Points on a hilly landscape, in no order, each with its height.
From any point a climber takes the steepest step (rise divided by distance) to one of its 2 nearest points. It stops when none of these is higher. Distance is the straight distance between rows; heights are no part of it.
(556): 1; 6; 2; -8; 8; -10; -20; -9; -4; 7; -21; 8; -2; -10; -16; 12; -7; -5; 15; 7; -19; 5; 22; 13; 10; -1; -7  h=447
(1245): 11; 11; 4; 9; -4; 1; 4; 0; 1; 9; 6; -9; -6; 10; -9; -2; -1; 11; 2; -3; 6; -1; 0; -11; 0; 4; 1  h=450
(579): -9; -10; -4; -2; 9; -9; 4; 5; -7; -7; 5; -6; 10; -11; -2; -13; -16; -16; -18; 3; -2; 15; -10; -4; -4; -7; -8  h=253
(1001): 1; -5; 0; -9; 7; 20; -8; 4; 6; 6; 5; -4; 8; -9; 5; -14; 11; -7; -6; 15; -13; -2; -7; -4; -1; 21; -6  h=248
(1322): 5; 2; 1; -1; 13; -5; -3; 12; -7; -5; 15; -6; 7; -2; -9; -6; -1; -14; -17; 16; -8; 10; -16; -20; 11; 2; 7  h=255
(619): -4; -5; -5; -2; -7; 2; -5; 5; 6; -15; 12; 4; -5; 16; -8; 4; -3; 10; 5; -20; 19; -18; 9; 19; -1; -14; 19  h=157
(1268): 1; 13; 0; 12; -17; -19; 13; -9; -20; -13; -3; 11; 12; -8; 2; 0; 10; -17; 6; 8; -3; -13; -1; 7; -3; 7; -2  h=344
(603): -13; 17; -3; -11; 1; 10; -3; 17; 5; -7; 1; 16; 0; 5; -3; 13; 3; 25; 10; 20; -7; -5; -4; -10; 0; 19; 2  h=266
(832): -6; -11; -8; -6; -1; 5; 6; 8; 0; 3; 13; -8; 7; -10; 13; -16; 15; -12; -15; 14; -12; 0; -15; -15; -1; 16; -8  h=210
(389): -2; 7; -4; -3; -3; -7; -2; 9; -10; -15; -3; 8; 7; -1; -7; 4; 2; -7; 0; 12; -9; 0; -6; -1; 4; 3; 9  h=341
(1012): -18; -2; -4; -11; 0; 17; 12; -1; 6; 8; 11; 1; -3; 5; -14; -9; -1; 8; 3; -9; 5; -21; 17; 16; -14; 14; -12  h=407
(663): -3; -1; 3; -11; 11; 25; -15; -3; 2; 11; 4; 4; 4; 4; -16; 1; -14; 13; 1; 7; 0; -10; 19; 13; -6; 5; -3  h=340
(469): -2; -6; 0; -7; -7; 3; -2; -3; 4; -5; -8; 3; 0; -2; -2; 11; -9; 10; 0; -8; -10; 9; 4; 1; 6; -7; -5  h=388
(1126): -7; 0; -2; -2; -14; 11; 3; -8; 12; 11; -3; 4; 1; -5; 5; -3; 23; 8; 5; -17; -6; -22; 9; 13; -8; 13; -17  h=242
(1290): 8; -10; 1; -8; 0; 6; -18; -1; 2; 4; -4; -4; 7; -10; 4; 4; 10; -14; 2; 13; -15; 1; -2; 0; 12; -2; 10  h=468
(1292): 7; 12; 10; 1; 6; -5; -13; -5; 18; 6; -15; -10; -19; -2; 0; 5; 16; 2; 25; -22; 14; -15; 9; 13; 3; -10; 10  h=131
(1066): 3; 6; -9; 7; 18; 2; -13; 9; 5; 5; -14; -11; -12; -3; -2; -22; 4; 1; 3; 7; -3; 13; 5; -27; -4; 13; -18  h=172
(212): 7; -15; 13; -3; 0; 21; 10; -15; 19; 13; 5; -7; -1; 1; 20; 8; -4; 8; -5; -5; 8; 1; -4; -3; -1; -8; 8  h=391
(1145): -4; 9; 1; -7; 4; 6; 6; 8; -3; -5; 10; 5; 5; -4; -2; 13; 2; 2; -5; 24; -8; -1; -10; -10; 4; 8; 17  h=313
(195): -15; -8; -4; 0; -1; 5; 9; -10; -7; 4; 1; -2; 0; -2; -11; -14; -10; 1; 8; -17; 5; -14; 25; 23; -14; 8; -23  h=360
(449): 6; -3; -1; 20; -2; -9; 1; 4; -3; -6; -14; 7; 2; 3; 15; -2; -3; 5; -6; 1; 6; 7; -13; -9; -7; -13; 5  h=547
(633): 20; 22; 4; 11; -3; -6; 13; -3; -7; 5; 14; 3; -8; 18; -7; -5; -1; 19; 10; 3; 9; -1; 2; -16; -13; 12; 6  h=426
(499): -2; -18; -11; -4; -1; 16; 0; 15; 2; 1; 19; -3; 8; 6; 3; -20; -2; 4; -32; 3; -4; 14; -10; -8; 0; 12; -12  h=152
(1265): 3; -6; -10; -2; -1; 10; 0; 7; 0; 0; 13; -2; 1; 2; 9; -15; 15; 4; -21; 6; -1; 7; -13; -16; 2; 8; 2  h=180
(1102): -5; 13; 3; 9; 2; -33; -5; -3; -7; -5; -31; 5; -14; -4; 10; 12; 9; -6; 14; -7; -5; 6; -4; -3; 6; -15; -5  h=277
(370): 11; -5; 1; 4; 6; -26; -8; 0; -12; -6; -6; -6; 1; 7; 2; 6; 1; -18; -12; -10; 4; 24; -17; 0; 13; -25; 16  h=555
(1175): -9; -5; -1; -21; 5; 2; -8; 13; -4; -4; 20; -10; 3; -5; -14; -1; 2; -9; -18; 9; -5; 16; -13; -13; 16; 3; 11  h=283
(887): 10; -17; 6; 9; -3; 0; 0; -8; -6; 4; 12; -5; 17; -11; 9; -7; 1; -34; -15; 11; -5; 9; -10; 0; 7; -6; 8  h=421
(133): -9; -12; -3; 1; -9; 8; 18; -7; 0; 2; 8; 5; 9; -1; 15; -4; -9; 12; -12; 1; 3; -1; -4; 0; -10; 6; -15  h=362
(938): -16; 6; -6; -6; 13; -10; 3; 6; -4; 0; -12; -4; -2; -8; -10; -1; -16; -5; 11; 5; -9; 11; 6; 3; 4; -3; -11  h=256
(60): -16; -13; -14; -1; -4; -1; 1; -1; -5; 1; -10; 0; 5; -4; -11; -8; -20; 5; -2; -10; -5; 8; 13; 8; -8; 1; -26  h=302
(115): 17; -10; -6; 9; 1; -23; -16; -8; -11; -1; -10; -4; 2; 3; 0; 1; -5; -18; -8; -7; -1; 16; 1; 18; 5; -22; 8  h=521
(1072): 7; 18; 4; 2; 10; -20; 12; -1; -5; -7; 12; -10; -5; -3; -4; -4; 3; -14; 1; -7; 7; 10; -14; -20; 7; 0; 17  h=219
(278): -12; -15; -5; -9; 5; 22; 9; 1; 5; 7; 17; -6; 9; 4; -2; -10; -10; 0; 1; -7; 13; -12; 5; 11; -12; 5; -4  h=356
(914): 12; -9; -1; 11; 1; -7; -3; -9; -13; 8; -3; 0; 5; 2; 1; -9; -17; -10; -8; -1; -3; 10; 8; 8; -7; -11; -10  h=104
(116): 1; -16; -3; -1; 9; 15; -7; -3; 5; 3; 19; -5; 0; 16; -8; -5; -15; -6; 0; -9; 24; -7; 9; 20; -6; -15; 17  h=414
(1350): -14; -6; 4; -2; 14; -14; 14; -3; -12; -6; 12; -4; 1; -8; -10; 1; -20; -16; -12; -2; -1; 17; -11; -5; 8; -11; 2  h=271
(993): -8; -4; 8; -4; 8; -1; 2; 0; 12; 8; -15; 5; -9; 3; -1; 26; -22; 8; 8; 3; 2; 12; 3; -2; 1; -19; 9  h=75
(75): 11; -12; 0; -14; 7; 23; -16; 10; 5; 3; 15; 0; 2; 11; -7; 5; -3; 19; -11; 6; -4; 5; -1; -5; 9; 2; 13  h=345
(1098): -12; -11; -6; -1; 3; -7; -14; 7; -7; -11; -14; 8; 10; -12; 1; 3; -5; -9; -6; 21; -23; 10; 2; 2; 6; -3; -15  h=207
(778): -4; -8; -1; 2; -10; -16; 12; -10; -17; 3; 9; -1; 12; -4; -7; -6; -17; -9; -10; -8; 1; 5; 5; 10; -8; -5; -17  h=95
(645): 14; 8; 1; -3; -2; -4; -15; 4; 10; -2; -16; -4; -12; -6; -3; 3; 11; 10; 6; -12; -7; 0; 4; -8; 4; 0; 2  h=115
(1210): 3; 3; 4; 1; -13; 8; 20; -7; 4; 4; 10; 8; 1; 4; 13; 17; 3; 21; 1; 5; -4; -1; -1; -8; -7; 4; 3  h=444
(1015): 13; -2; 3; 14; -17; 17; 4; -3; -1; 6; -4; 22; 8; 17; 9; 6; 0; 26; -1; 7; 1; -6; 4; -5; -16; 4; -18  h=376
(537): -9; -3; 0; -5; -5; -8; 22; -4; -11; -4; 23; -1; 8; 2; -17; 2; -16; -13; -16; -1; 4; 8; -5; 2; 4; -5; 5  h=287
(1257): -10; -1; 1; -3; 0; 17; 2; 9; 12; -7; 19; 1; -4; 17; 1; 11; 6; 18; 12; -11; 21; -22; 2; 19; -6; -2; 22  h=168
(279): 16; -11; 2; -8; -4; 29; -12; -3; 5; 10; 6; -5; 0; 17; -12; -9; 4; 13; -7; -13; 7; -11; 16; 15; 1; 1; -1  h=406
(1031): 3; 18; 9; 19; 7; -16; 2; 2; 0; 0; -22; 7; -10; -3; 23; 7; -1; 5; 14; 14; 4; 5; -8; -16; -3; -4; -2  h=252
(1063): 9; 1; 3; 0; -6; -14; -7; -12; 3; -3; -15; -8; 1; -14; 17; -1; 16; -26; 2; -2; -11; -5; -9; 3; 10; -7; 2  h=473
(951): 0; 15; 6; 4; -18; -8; 25; -15; -2; -2; 5; 6; -2; -6; 6; 15; 15; 15; 2; 1; -4; -6; -4; -17; -2; 7; 7  h=410
(237): -4; 16; 3; -2; -1; -12; 2; -1; -4; -7; -8; 4; -1; -6; -6; 7; -3; 2; 15; 1; -2; -7; 7; -1; 0; 9; 3  h=312
(114): -2; 0; 4; -6; -16; 14; 14; -11; 4; 9; 10; -1; 7; -5; 13; -1; 19; -3; 2; -1; -10; -15; 1; 3; -3; 21; -9  h=276
(1023): -4; 12; 0; 6; -12; -9; 23; -5; -6; -11; 2; 4; 1; -7; 4; 1; 10; -5; 2; 6; -1; -6; -9; -9; -2; 9; 9  h=378
(952): 7; -14; 5; 5; -7; -10; 4; -21; -8; 7; 1; -1; 9; -8; 14; 4; -4; -23; -12; 5; -5; 13; 1; 9; 8; -16; 8  h=460
(478): 5; 1; -5; 6; 2; -18; 12; -3; -9; 5; -10; -1; -14; 0; -3; -4; -14; 11; -7; -10; 0; 22; 1; -18; 1; -10; -15  h=91
(544): 8; -4; 2; 2; 4; 7; 2; -1; 0; 5; 22; -14; 9; -5; 3; -8; 2; -29; -3; 10; 8; 3; -16; 4; 2; -1; 20  h=381
(1039): 9; -9; -7; 20; -3; -19; 9; -8; -10; 4; -8; 5; -6; 4; 5; -5; -14; 4; -6; -3; 0; 14; 1; -3; -15; -16; -17  h=98
(397): 2; 3; -2; 1; -11; -7; 9; 0; -10; -16; 16; 5; 10; 0; -4; -1; -3; -12; -13; -2; -7; 3; -11; 0; 8; -2; 6  h=311
(1140): 0; -3; 2; -22; 6; 12; -11; 7; 3; 3; 10; -5; 4; -3; -16; 5; -10; 5; -7; 1; -5; 11; -2; -4; 15; -3; 7  h=315
(84): 7; -4; -2; -2; -6; -10; -7; 5; 5; -8; -2; -3; -2; 4; 1; -2; 7; -5; -6; -11; 6; 5; -11; 4; 8; -11; 4  h=477
(1349): -10; -2; -4; -5; -2; 0; -15; 9; 0; -6; -16; 1; -2; -12; -1; -6; 5; -1; 0; 3; -18; 4; 1; -6; 4; 4; -15  h=186
(520): -18; -11; 4; -5; 14; -11; 3; -7; -4; -2; -2; 5; 2; 0; -6; 18; -24; -3; 12; -3; 7; 8; 6; 23; 2; -22; 7  h=68
(403): 3; 12; -3; 7; 15; -14; 7; 8; 1; 5; -2; -17; -12; -10; 0; -18; -1; -3; 5; -3; 2; 10; -3; -26; -5; 4; -15  h=191
(10): 9; -16; 0; -2; 7; 27; -9; -10; 0; 6; 22; -5; 4; 22; -8; -14; -10; 0; -3; -12; 19; -15; 20; 20; -7; -7; 0  h=449
(1089): -4; 6; 5; 3; 0; -4; 3; 5; -1; -11; 8; -3; -2; 6; -8; 3; -2; -2; 11; -14; 18; -15; 8; 14; -8; -5; 24  h=148
(797): -19; -11; 2; -4; 5; -10; -5; -1; -3; -7; -15; 10; 6; -8; 10; 15; -13; -15; 7; -1; -2; 5; 1; 30; 3; -23; 2  h=64
(1121): -4; 8; 1; -8; -3; 11; -7; -3; 5; 6; -11; 6; -5; 0; -9; -9; 15; 14; 3; -13; -10; -19; 15; 9; -10; 21; -20  h=220
(894): -10; -10; -1; -6; -10; 9; 16; -2; 2; 11; 7; -4; 7; -11; 6; -3; 1; -1; -1; -2; -4; -4; 3; -1; -3; 12; -18  h=317
(1110): 0; 7; 4; 0; -7; 8; 0; 2; 15; 8; -6; 2; -10; 1; 11; 3; 24; 14; 7; 0; 2; -21; 0; -3; -2; 18; 5  h=211
(664): 17; 0; -2; -8; 2; 12; -30; 7; -1; -3; -1; 2; 4; 5; -19; -2; 8; 5; 0; 3; -7; -5; 16; 12; 4; 5; 10  h=411
(884): 13; 2; -9; 6; -12; -8; -4; 5; -10; -13; -7; -2; 5; -9; 2; -18; 11; -22; 0; -8; 0; -8; 2; 10; -4; 8; -1  h=348
(5): -3; 12; -11; 6; -10; -18; 11; 3; -14; -18; -4; 0; 9; -3; -4; -17; 6; -18; 5; -3; -8; -9; 3; 3; -5; 14; -6  h=310
(66): -7; 1; -5; -5; 6; 11; -7; 11; -4; -1; 13; 5; 17; -6; -7; -8; -7; -11; -4; 26; -7; -4; -3; -2; -5; 17; -4  h=291
(704): 11; 7; -6; 29; -10; -17; 1; 10; -11; -11; -13; 19; -1; 8; 6; -2; -11; 14; 2; 16; 10; 0; 4; -4; -17; -3; 2  h=475
(1127): 14; 16; 5; 6; 3; -15; -17; -1; 10; 0; -19; -11; -20; 1; -3; 7; 13; 1; 17; -17; 3; -3; 4; -2; 12; -14; 5  h=124
(254): -12; 4; 2; 6; 14; -12; 12; 1; -2; -3; -10; 5; -7; 5; -1; 19; -28; 5; 11; -1; 12; 11; 0; 6; -4; -18; 7  h=72
(1211): 11; 12; 3; -4; -18; 4; 18; -7; 3; 12; 14; 2; -9; 20; 0; 6; 18; 25; 0; -10; 2; -14; 3; -10; -1; 10; 4  h=202
(164): 3; -2; 5; 1; -3; 19; -4; 6; -5; 4; 15; 18; 13; 8; 3; -7; -3; 2; -8; 31; -3; -10; -2; -2; -11; 19; -4  h=328
(1112): -11; -3; 4; -20; -8; 11; 8; -8; 13; 9; 5; -3; -1; -10; -3; 14; 14; 9; 0; -5; -10; -7; -2; -8; 14; 10; -5  h=177
(1123): 16; 14; 1; 21; -1; -4; 8; 9; -9; -2; 0; 9; 1; 16; -1; -4; -4; 9; 5; 8; 12; 1; -2; -5; -20; 1; 6  h=451
(146): 7; 5; 5; -10; -9; 10; 17; -1; 6; 3; 27; 6; -7; 22; -7; 15; 13; 18; -5; -5; 8; -8; -6; -4; 6; 4; 21  h=189
(67): 8; -10; 2; 5; 13; -21; -2; -18; -10; 8; -6; -8; -1; -10; 8; -2; -4; -32; -4; 0; -3; 17; 3; 13; 10; -18; 4  h=490
(804): -9; 15; 1; 7; -15; -8; 15; 8; 6; -11; -9; 9; -14; 9; 11; 6; 21; 25; 8; -7; 2; -12; -12; -11; -3; 10; 5  h=228
(1152): -4; -4; -1; -11; 6; -5; -20; -4; -3; -4; -13; 4; 5; -3; -18; 9; -11; -7; 6; 2; -6; 1; 15; 25; 8; -6; 7  h=476
(1091): -14; 0; -1; -25; 0; 10; 5; -2; 12; 1; 1; -13; -6; -19; -9; 2; 9; -1; 8; -14; -3; -13; 5; 8; 9; 9; -3  h=203
(867): -27; -8; -1; -3; 4; -6; 4; 0; 8; -9; -15; 4; 0; -13; 14; 3; -11; -14; 14; -11; 3; -1; -2; 16; 2; -11; -1  h=57
(534): -19; -8; -9; 0; -5; 5; 9; -5; 2; -1; -3; 1; -3; 8; -1; -6; -19; 10; 3; -20; 9; -6; 17; 13; -13; -4; -20  h=329
(6): 3; 4; 0; 8; 3; 1; 6; 1; 5; 0; 0; -3; -4; 5; 12; 1; 2; 7; 1; 6; 7; 5; -11; -14; 1; 3; 6  h=496
(859): 19; -2; 7; -7; 0; 18; -15; 6; 3; 7; 15; 0; 3; 17; -19; -2; 3; 10; -7; 1; 4; -5; 10; 1; 1; 3; 11  h=377
(1101): 3; 1; 6; 0; -4; 4; -11; 9; 6; -20; 1; -7; -5; 4; 7; 11; 14; -11; -4; -8; 11; 0; -23; -6; 16; -9; 29  h=485
(1254): -14; 3; 4; -8; 9; 29; -1; 4; 1; 5; 8; 8; 3; 16; -13; -4; -10; 18; 2; 0; 6; -19; 20; 9; -9; 20; -10  h=366
(944): 11; -1; 3; 6; -2; -8; -11; 1; 0; -6; 0; -8; -7; 7; 5; 6; 9; -18; -4; -7; 12; 9; -21; -2; 11; -23; 26  h=520
(192): -1; 15; -5; -4; -18; -5; 18; 3; 1; -1; 4; 7; -17; 16; 5; 1; 25; 24; -7; -5; -4; -9; -5; -9; 1; 11; -2  h=215
(820): 0; -8; 6; -2; 13; 26; -25; -6; 11; 11; -13; 7; 1; 5; -10; 10; -14; 28; 3; -2; -2; -2; 19; 13; -2; -8; -2  h=322
(479): -18; -16; -8; -5; 5; -10; -6; 4; -13; -15; -6; 1; 13; -16; 3; -6; -10; -24; -19; 14; -15; 15; -13; -1; 5; -3; -10  h=230
(672): 1; -7; 2; 10; -8; 14; 12; -4; 4; 12; 8; 14; 0; 9; 10; 0; -5; 24; -13; 9; 3; 3; 3; -16; -12; 0; -17  h=404
(949): 3; -24; 2; 1; 2; 9; -5; -11; -3; 9; 0; -3; 12; -1; 5; -11; -13; -12; -17; -3; -1; 5; 6; 12; -7; -12; -15  h=112
(91): 4; 7; 7; 17; 12; -21; -10; 1; -4; -1; -32; -6; -10; -3; 19; 4; 9; -6; 11; 8; -1; 3; -9; -11; 4; -7; -4  h=264
(1007): 7; 1; 1; 6; -9; 16; -3; 8; -7; 0; 11; 17; 10; 23; 11; 1; 0; 15; -10; 16; 3; -9; 1; 6; -19; 12; -7  h=355
(82): -4; -5; -3; -5; -1; 7; 0; 0; 11; 2; 1; -3; -4; 1; 3; -3; 1; 2; -4; -15; 8; -2; 5; 3; -1; -4; -2  h=429
(764): 1; 13; 7; 12; -10; -14; 7; 3; 0; -7; -15; 7; -16; -3; 21; 12; 13; 15; 14; -1; 4; -3; -11; -18; -1; -5; 7  h=241
(594): -17; 5; -1; -10; 7; 1; 3; 2; 1; 3; -1; -7; 0; -15; -13; -10; -2; -5; 11; -5; -3; -2; 12; 1; 3; 11; -11  h=232
(1374): 9; 0; -2; -5; 12; 0; -31; 8; -6; -3; -13; -6; 5; 4; -21; -3; -3; -7; 3; 5; -2; -1; 8; 17; 6; -4; 4  h=445
(302): -2; 5; 7; -4; 1; -6; -2; -3; 9; -1; 4; -7; -11; -3; -15; 7; 6; 4; 20; -23; 17; -9; 10; 12; 1; -8; 11  h=139
(1053): 15; 7; -7; 2; -12; -7; 2; 0; -14; -5; 9; 2; 8; 5; -11; -10; 5; 8; -4; -3; -9; -3; 4; -5; -2; 16; -8  h=169
(995): -1; -8; 3; -6; -5; 16; 5; -7; 21; 9; 5; -13; -4; -12; 16; 0; 8; -5; 3; -17; 14; -5; -3; 5; 3; -5; 6  h=384
(1248): -16; -8; -2; -9; 18; 21; -2; 5; 7; -2; 13; -2; 6; 4; -6; -2; -18; -7; 11; -4; 26; -10; 6; 17; -9; -8; 6  h=383
(3): 8; 7; 3; 6; 7; -8; -1; -5; 3; 8; -15; -7; -13; -9; -2; 2; -6; 6; 10; -1; -5; 20; 3; -18; 7; -5; -10  h=84
(465): -4; 9; 2; 4; 18; -16; 1; 6; -5; -8; 3; -9; -2; -6; 5; 4; -3; -21; -9; 7; -3; 17; -21; -18; 11; -6; 13  h=234
(480): 6; -5; 11; -2; -10; 12; 21; -16; 11; 12; 9; 3; -1; 3; 21; 19; -5; 26; -6; -6; 9; 1; -4; -7; -3; -9; 1  h=416
(49): 3; 2; 3; 7; 1; -13; -6; -6; 1; -8; -2; -17; 0; -15; 12; -9; 19; -42; 11; -7; 2; -10; -14; 10; 9; -4; 7  h=427
(487): 1; 2; -7; -9; 1; 7; -3; -1; -2; 5; 7; 4; 3; 3; -14; -11; 0; 14; 2; -2; -4; -7; 14; -3; -4; 21; -17  h=195
(608): 0; 2; 5; 3; 7; -3; 6; -5; 7; 9; -16; 0; -12; -9; 8; 12; -14; 14; 4; 2; 0; 15; -5; -13; -1; -16; 4  h=79
(1105): 1; 1; -8; 25; -3; -17; 2; 12; -19; -13; -23; 22; 4; 1; 15; 3; -15; 3; -1; 8; 10; 7; -11; 4; -11; -12; -1  h=507
(543): 4; -6; 4; 1; 9; -4; -14; -4; 3; 4; -11; -13; 2; -12; 12; -4; 22; -30; 2; 16; -15; -4; -11; -8; 15; 0; 7  h=542
(1240): -4; 11; 4; 2; -4; 9; -2; 6; 6; -2; -10; 14; -2; 0; 6; 8; 5; 17; 9; 22; -11; -3; 0; -16; -5; 11; -12  h=247
(147): 3; -23; -8; -2; -9; 14; 2; 0; -2; 7; 19; -4; 15; 3; 4; -8; -4; -7; -20; -3; -3; 4; -3; 4; -1; -2; -14  h=127
(1263): 1; -11; -8; -2; 11; 5; -21; 5; 7; 3; -18; -10; -3; -11; -9; -17; -2; -2; -4; -4; -10; 10; 5; -13; 2; 5; -22  h=165
(836): -5; 20; 4; 0; 1; -22; 5; -4; -2; -8; -16; 3; -7; -6; 0; 15; 4; -1; 11; -2; -10; 4; -4; -12; 13; -3; 5  h=292
(263): -5; 8; 1; 9; -8; 10; 3; 0; 14; 4; -15; 10; -5; -8; 22; 6; 19; 14; 13; 17; -7; -14; -5; -11; -8; 20; -8  h=229
(259): -9; 5; 3; -11; -11; 7; 10; -4; 23; 10; 3; -1; -11; -1; 4; 7; 18; 18; 7; -13; 3; -9; 1; -3; 5; 8; 0  h=193
(792): 6; 11; 4; 4; -2; 12; 7; 5; 6; 5; 22; -3; -8; 24; -2; 7; 7; 21; 5; -4; 19; -15; 5; 4; -6; 7; 19  h=178
(287): 12; 4; -2; 3; -4; -12; -21; -13; -3; 4; -28; 12; 0; -2; -13; 14; -1; 12; 6; 5; -23; 8; 23; 7; 2; 0; -20  h=422
(1181): 13; -6; 6; 4; 4; 6; -17; 5; 2; 0; -3; 1; 13; 0; 5; 9; 3; -13; 0; 10; 1; 0; 3; 17; 6; -2; 22  h=419
(143): 16; 7; 9; 5; 4; -2; -4; -2; -4; -1; 9; -4; 7; -2; 0; 2; 3; -17; -1; 16; 5; 1; -9; 0; 1; -5; 22  h=389
(646): 12; -4; -5; 10; -1; -11; -9; 0; -4; -4; 0; -12; 6; -9; 10; -23; 13; -37; 1; -8; 6; -2; -3; 11; 2; -1; -2  h=387
(588): 0; 10; 0; 2; 9; -22; 21; 4; -5; 4; 11; -23; -14; -7; -13; -12; -1; -10; 0; -12; 4; 13; -8; -21; 2; 2; -3  h=205
(830): -9; 10; -4; -11; 13; 14; 1; 18; 8; 1; 12; 4; -6; 5; -8; 2; 4; 15; 3; 18; -3; -1; -10; -12; 5; 12; 9  h=286
(1324): -14; -2; -13; -1; 8; -10; 0; 9; -9; -3; -9; -1; 6; -8; -18; -13; -19; -2; -6; 3; -11; 18; 3; -9; -3; 1; -25  h=275

For each start below, name the point where the climber stops.
(608) -> (672)
(1265) -> (672)
(302) -> (389)
(1091) -> (1012)
(1349) -> (389)
(259) -> (389)
(804) -> (389)
